Each row is a point on a landscape with many peaks, with its height.
From any point a climber steps to the highest of the 6 points nearest to it. It stops when none of these is higher. Distance is the straight distance between rows; heights are no part of it.
q_941: [ 14 -40  12 -22 -12   8   7   1  47 -31  -8   6  11  -8  23 -31 -61 -12
  27  39   9  10  24  19  -7 -51]  height 283
q_394: [-40  26   0   9  61 -14   7  17 -43  29  -7   4 -15 -16 -26  14  48   4
 -12 -29 -24   6 -14 -32  34  50]  height 329
q_864: [  0 -24   7   0 -18  15   1  -5  35 -14  -2   3   3  -9  14 -17 -34 -14
 -11  21  14  -3 -10 -21   2 -19]  height 349
q_911: [ 14   1   2  25 -15  22 -19  -6 -57  16  21 -27  27  12 -40  46  76   4
 -47 -64  33  -6 -45 -18 -20  52]  height 170
q_976: [-28   6  11  31 -24  21 -10  -3  26  25 -19  15  -4  -8  11  -4   4   0
 -33 -13  10  23 -44 -39   2   4]  height 569
q_462: [ 32   7  18  -8 -33  -2  -9 -40 -15  -5  12 -27  19  -5 -15  11   7  -7
 -34 -32   4 -23 -14  24 -20   9]  height 505
q_790: [ 59  18 -12 -36  -3  -8  -1  -7 -30 -36  36 -17  15  27  -9  19   0 -12
  11 -16  13 -35  62  51 -26 -10]  height 465
q_338: [-18  22 -17 -12  42 -15  -8  20 -51   6   9   4 -17 -16 -25  35  64   0
  -7 -28 -23 -18  16   1  13  37]  height 435
q_687: [-25  28  -5   0  35 -20   4  12 -37  31  -6   6 -20  -6 -14  16  37  -5
  -6 -13 -20 -10  -4 -11  34  30]  height 611
q_450: [ -4 -35   4   8 -39  24  -5  -6  51  -5  -4  21   5 -22  30 -19 -53 -23
  -4  11  20  30  -8   4 -17 -30]  height 216
q_328: [ 45 -29   6  -3 -53   9  13 -57  27 -33  -5  12  11  21  35 -20 -63 -20
 -24   9  -2  16  28  60 -32 -43]  height 59
q_989: [ 28  19   1 -18   4  15  -8 -12 -69  -4  15 -32   3   7 -26  19  45 -17
  11 -38  20 -34  17  22  -2  34]  height 594
q_741: [-42  21 -11  21  68 -36   8  41 -32  18 -10  14 -21 -13 -39  24  40  17
  16 -27 -39  21 -31 -44  45  39]  height 644
q_459: [-15  32   2  32 -33  20 -11 -20  13  36  -8  13  -5  -4  11  -7  33   4
 -41 -45   1  10 -55 -17  -5  16]  height 576
q_129: [  5  23  13   6  -8   2  14 -15  -5   4   0  -8 -14  -2  -5  -1   8  -6
  -4  -9  -2 -17  12   7  11  15]  height 656
q_196: [ 16  13   3  -2 -17   6 -14 -26 -21   8  12 -24  18  -7 -25  16  38  -6
 -34 -42   6 -28 -14  13  -8  25]  height 538
q_381: [-30   9   1  29 -43  34  -4 -10  33  27 -25  15 -17 -13  16 -15  26 -12
 -26 -46  12  37 -88 -26   8  10]  height 541
q_158: [ 15 -15  -4  17 -40  11  -1 -28  21  -8 -10   3  13 -10  15 -14 -26  -4
 -25 -14  22  16 -19  12 -15 -31]  height 299
q_70: [-71 -23   4  31  36   3 -15  39  15  16 -19   0  -5 -17   1  -4   2  19
   3  27 -15  30 -48 -60  23  30]  height 500
q_364: [-41 -28 -12  11  26  -1 -12  51   6  -2  -6   9 -15 -10  13 -26 -19  22
  49  66 -12   7  -5 -26   8   3]  height 599
q_28: [ 75   0   5 -32 -21  14   1 -30 -66 -42  11 -37  27  23 -40  22  -3 -20
  21 -50  42 -11  34  42 -13  -9]  height 499
q_946: [-12  13 -30 -21  61 -56  23  34 -40 -16  13  15 -16  11 -40  40   2  33
  13  38 -15 -13  62 -17  15  34]  height 539
q_625: [-49 -54   9   8  -5  17   3  24  61  -3  -5   6   1 -22  23 -30  -5  24
   7  62 -26  12 -32 -25   1 -10]  height 524
q_310: [-10  16   5  26  -3  13 -12  -9 -18  31  12 -19  -4   1 -23  21  57  -3
 -43 -58  -5 -12 -53 -13  -9  40]  height 475
q_906: [  2  26   4  -4   3  -6   8 -10 -25   7   8 -14  -7  -3 -14  11  28  -7
  -9 -14 -13 -24   2  12  10  26]  height 595
q_858: [-54   6   1  34  34   2   5  26   3  39 -18  15 -10  -6  -1   8  18   2
 -23  -2  -6  30 -49 -51  22  42]  height 533
q_903: [-45  -2  -8  12  46 -18  -4  52 -21  17 -13  18 -16  -9  -6  -8  -6  25
  51  29 -28  22 -17 -29  16  13]  height 575
q_365: [ -7  21   4  23 -51  20 -21 -33  13  19 -15  -5  -9   4   1 -10  33  12
 -36 -55  21  32 -70  -3  -9  -4]  height 512
q_446: [-15  -8   0  13 -27  30 -14  -9  36  15  -7  16  -1  -7  11  -8 -20  -4
 -16  -9  20  18 -31 -20  -6 -12]  height 468
q_575: [-21 -40  15 -10  -5  15  -3  12  46 -13  -3   0   3 -19  25 -29 -35   3
  25  55   1  -1   5 -14   3 -38]  height 369
q_347: [  4 -45  16  -7 -23  17  -5  -6  52 -23   5   1   9 -17  28 -25 -57  -6
   6  41  13  14  15   6  -1 -46]  height 260
q_107: [  3  16  10   7 -24  -6  -4 -26  13  -1   0   5  -5 -10   0  -7  -8  -8
 -33 -10  11 -14  -9   4  -9 -14]  height 523
q_143: [ 25  -1 -21 -36  52 -54  32  18 -40 -29  24  14 -17  30 -24  32 -26   8
  24  54 -19 -34 100  14  19  16]  height 585
q_11: [-16  -8   3  19 -38  38 -21  -6  37  22  -8  23 -18 -18  23 -21   3 -14
 -12 -19  17  44 -61 -30 -10  -6]  height 464
q_2: [  5   5   9  15 -50  23 -19 -28  32  17 -25  13  -6  -9  21 -27  -3 -11
 -30 -49  13  38 -69  -7 -14 -11]  height 466
q_666: [ 30  -2  16 -19 -15  13  -2 -17 -34  -8  15 -46  23  -1 -39  24  22 -20
 -15 -35  22 -24  -4  27  -4  14]  height 545
q_794: [-19  10 -25   2  49 -36   8  38 -34  20  -3  22 -16   4  -7  19  -4  19
  31  28 -23   7  30 -15  11  19]  height 589
q_544: [ 36  -8   7  13 -46 -11   3 -47  16 -26  -7  -3  14  13  10 -11 -32 -18
 -38 -24  11  17   5  42 -37 -33]  height 140
q_930: [-47 -27   2  17 -19  36 -22  22  57  25 -14  22  -6 -14  30 -27  28   3
  -7   1   7  44 -72 -54   9  -3]  height 678
q_63: [-34  17   1  21  38  10 -19   7 -49  27   8 -14  -1  -2 -32  36  80  -3
 -35 -48  -3  -5 -43 -14   0  71]  height 417
q_954: [ 31   9   6 -10  -7  -2   9 -27   1  -6  -3 -21   6  -2  -9   1  -5 -15
 -10 -20  14 -25  25  26   1 -12]  height 393
q_147: [-19  23  10  16  -3   1  -2 -16   0  29   7  -4  -3  11  -6  17  31  -1
 -47 -34  -4  -5 -34 -17   2  37]  height 631
q_43: [ 78   2  -3 -36  -1  -7  -3 -14 -49 -37  28 -24  26  44 -42  36  -8 -10
  14 -32  34 -28  83  52 -32  -5]  height 418
q_957: [-16  19   6   3  12  -8   6   6 -14  11 -23   9 -12   2   6  -2  -2   1
  12  13  -1  -1   2 -23  23   3]  height 593
q_754: [ 12   6  -5  16 -49   2  -7 -33  21   4 -10   8   5   1   6 -11 -17   2
 -44 -36  12  17 -25   9 -23 -35]  height 458
q_747: [ 12  27 -10 -15  21   1  -2   5 -52  10  15 -17  -9   8 -13  15  46  -7
   9 -19  -1 -22  18   4   1  22]  height 662
q_173: [ 30  -3  14  -8 -44  -8  -1 -46   2  -5  10 -22  14  -5 -12   8 -13 -10
 -35 -40  13  -7  -8  38 -26 -10]  height 427
q_303: [ 13  -1  12  -8 -16   1  13  -6  19 -10 -16  -4   0 -10  18 -18 -42 -12
  22  28  16   0  15   7  11 -18]  height 358
q_709: [-23 -24   6   9  -7  24 -17   7  50   5   0  14   8 -12  29 -15 -14   8
  -6  26   4  15 -24 -23   9  -1]  height 467
q_325: [ 45  15  -3 -29  -5 -11  12 -17 -13 -14  22 -25   4  15  -5  -1   2 -16
  10 -15   4 -29  39  43 -10 -14]  height 438
q_262: [ 16 -19   9   1 -23   9   1 -28  40 -26  -9   1   8   2  11 -27 -68 -29
  -4  19  23  14  18  23 -10 -35]  height 663
q_576: [ 74   4   8 -30 -10  -9   6 -37 -14 -29  19 -35  20  19  -8   3 -16 -28
  16 -23   3 -13  49  68 -31 -35]  height 351
q_513: [ 39  13 -17 -32  11 -19   7   6 -25 -26  26 -17   4  27 -14  29   3  -7
  10   2  -1 -40  71  39 -19   3]  height 552
q_807: [-33  20  -5  11  46   0   6  25 -20  23 -26  22 -19  -9 -11  10   7   8
  12  10 -18  19 -13 -38  22  27]  height 440
q_498: [ 14  35  -8 -23  27 -10  12   4 -34  10  11  -9 -13   7  -6  21  31 -13
   8 -17 -12 -23  39  14   8  11]  height 602
q_146: [-31 -43  -3  -3   4   7   9  39  50 -23  -6   3   2 -29  30 -45 -24  36
  37  89 -32   3  -3 -10  -1 -20]  height 494
q_390: [-59   7  -1  28  63 -10   8  37 -13  24 -16   5 -11 -11 -23   1  21  13
  -3   4 -24  19 -35 -52  26  48]  height 337
q_485: [-26 -11  10   5  12  -4   1  17   7   5 -11   7  -4  -2  16  -9 -25  -3
  24  36   2  10   0 -29  17  -4]  height 601
q_466: [ -2 -10 -26  -8   9 -18   9  33  10  -1  -1  18  11  20  21  13 -42  15
  46  59  -4  -4  46  -3  13 -21]  height 657
q_550: [-63 -36   8  21  23  11 -14  30  39   7   1  10  -1 -35  21 -30   0  33
  15  50 -16  16 -42 -44   0   3]  height 540
q_510: [ 36  32  -4 -20   1 -20  12  -2 -17  -7   9   1  -5  13  -6  10   3 -11
  22   6   2 -17  44  14   3  -6]  height 553
q_755: [ 58  11  -1 -34 -16 -15   3 -35   3 -32   7 -18  10  19  -3   0 -17 -14
  15 -17   9 -22  48  63 -20 -30]  height 320
q_274: [-30  13   5  16   4   6   2  -4  -3  27 -14   6   2   2  -3   6  17   6
 -32  -5 -15   2 -32 -26  16  17]  height 592
q_114: [ -9 -24  -1 -15   5  10  10  23  33 -17   0   6  10  -1  33 -27 -33  16
  52  64   6 -10  15  -6  10 -34]  height 447
q_152: [ 33  12 -18 -21   5 -32  21  13  14 -21  15  16   4  31  14  18 -48   2
  29  37  -1 -15  72  13   7 -34]  height 617
q_719: [-27 -23  -9  -5  22   0  -5  46  13  -1   4   8 -16  -8  18 -28 -22  41
  52  75 -23   0  12 -13   9 -29]  height 581
q_442: [ 12 -19 -12 -17  10  -8   5  37  18 -14   1  18  12   7  25 -13 -50   5
  65  67   3 -12  51   4  -1 -43]  height 590
q_475: [ 25  14 -32 -21  28 -36  18  18 -25  -9  11  11  -4  23 -11  24  -5   9
  16  26 -12  -8  69   9   6   2]  height 626
q_974: [ 61   4  -2 -22 -11 -22  19 -17   8 -24   9   8  -2  23  17 -10 -36 -12
  21   5   4 -13  62  46 -10 -48]  height 412
q_610: [-36  24   6  42  20  -5  -8   6 -13  42 -14   5 -13   4  -9  19  52  14
 -50 -39 -12   0 -43 -26  16  52]  height 571
q_718: [-19   4  -9  -6  28  -9  10  33 -12  11 -22  18 -10   4   8   4 -18   7
  32  45 -15  -1  13 -25  14  -8]  height 627
q_334: [ 56 -19  22 -10 -34 -14  13 -61  15 -35   0 -16   4  17   6 -21 -40 -22
  -7 -10  -4  -6  32  57 -15 -38]  height 129
q_885: [-49 -24   9  17  21  24 -14  27  27   7 -15   5  -5 -12  15 -18   5  20
  11  46 -19  13 -29 -36  24  15]  height 570
q_613: [ 10  13   6  13 -46   5 -16 -40   8  20   6  -3   2  -9   3   2  21   0
 -51 -48   5  10 -39  -4 -14  -3]  height 543
q_960: [-48   9  -1  16   3   0  -4   8  12  29  -9  22  -8  -4  11   2  18  -2
 -39 -20   5  15 -38 -48   6  21]  height 586
q_174: [ 34  -4   9 -20 -19  -7  18 -14  19 -28  -3  -5   3  13  14 -16 -52 -22
  30  11   7  -5  35  36   1 -38]  height 295
q_816: [-28  32 -29  -7  56 -29   8  41 -37  13   9  16 -10   0 -18  23  30  16
  16   0 -26   2  24 -17  22  35]  height 363
q_495: [ 49  13 -11 -29   2   7  -7  -2 -44 -15  25 -33  14  15 -30  21  24 -12
  22 -25  22 -19  37  33 -27   5]  height 542
q_95: [ -8   9   0  11  25  -1 -15  -4 -51   5   1 -15 -13 -10 -23  21  58  -7
  -9 -36  -1 -16 -17  -1  11  51]  height 497
q_71: [-52 -44   2  15  20   6  -3  34  30 -23  -8  14  -7 -28  15 -39  -6  35
  39  70 -37   3 -14 -20  -2   1]  height 572
q_579: [ -7  25  11  29 -26  12 -19 -24  -2  36  -2  -8  11   2  -3   5  62  11
 -39 -67   7  15 -66  -5 -12  14]  height 434
q_116: [ 46  -2   6 -29 -10   8   3 -35 -38 -18  15 -36  24  17 -29  18  12 -21
   8 -42  14 -21  12  48 -13 -10]  height 498
q_518: [ 21 -21   1  14 -54  28   1 -37  39  -7  -8  20   9  -9  24 -22 -36  -7
 -36 -13  18  37 -19  25 -24 -50]  height 145
q_397: [ 13 -36  -2 -26   9 -10  15  51  46 -44  12  19  13   4  32 -25 -50  34
  56  83 -13 -17  51  19  -7 -45]  height 482

Call two points neighbours if one is among the 6 nearest of the other. Go from one point of each pair to the other, from neighbour to neighbour, staying as high as possible. Name the lowest point that can't be avoided.
q_741 and q_147 => q_274
q_466 and q_262 => q_303
q_747 and q_129 => q_498
q_475 and q_466 => q_152
q_741 and q_747 => q_687

For each start below, name the point where the climber stops.
q_575 => q_466
q_576 => q_747
q_544 => q_147
q_625 => q_466
q_864 => q_147
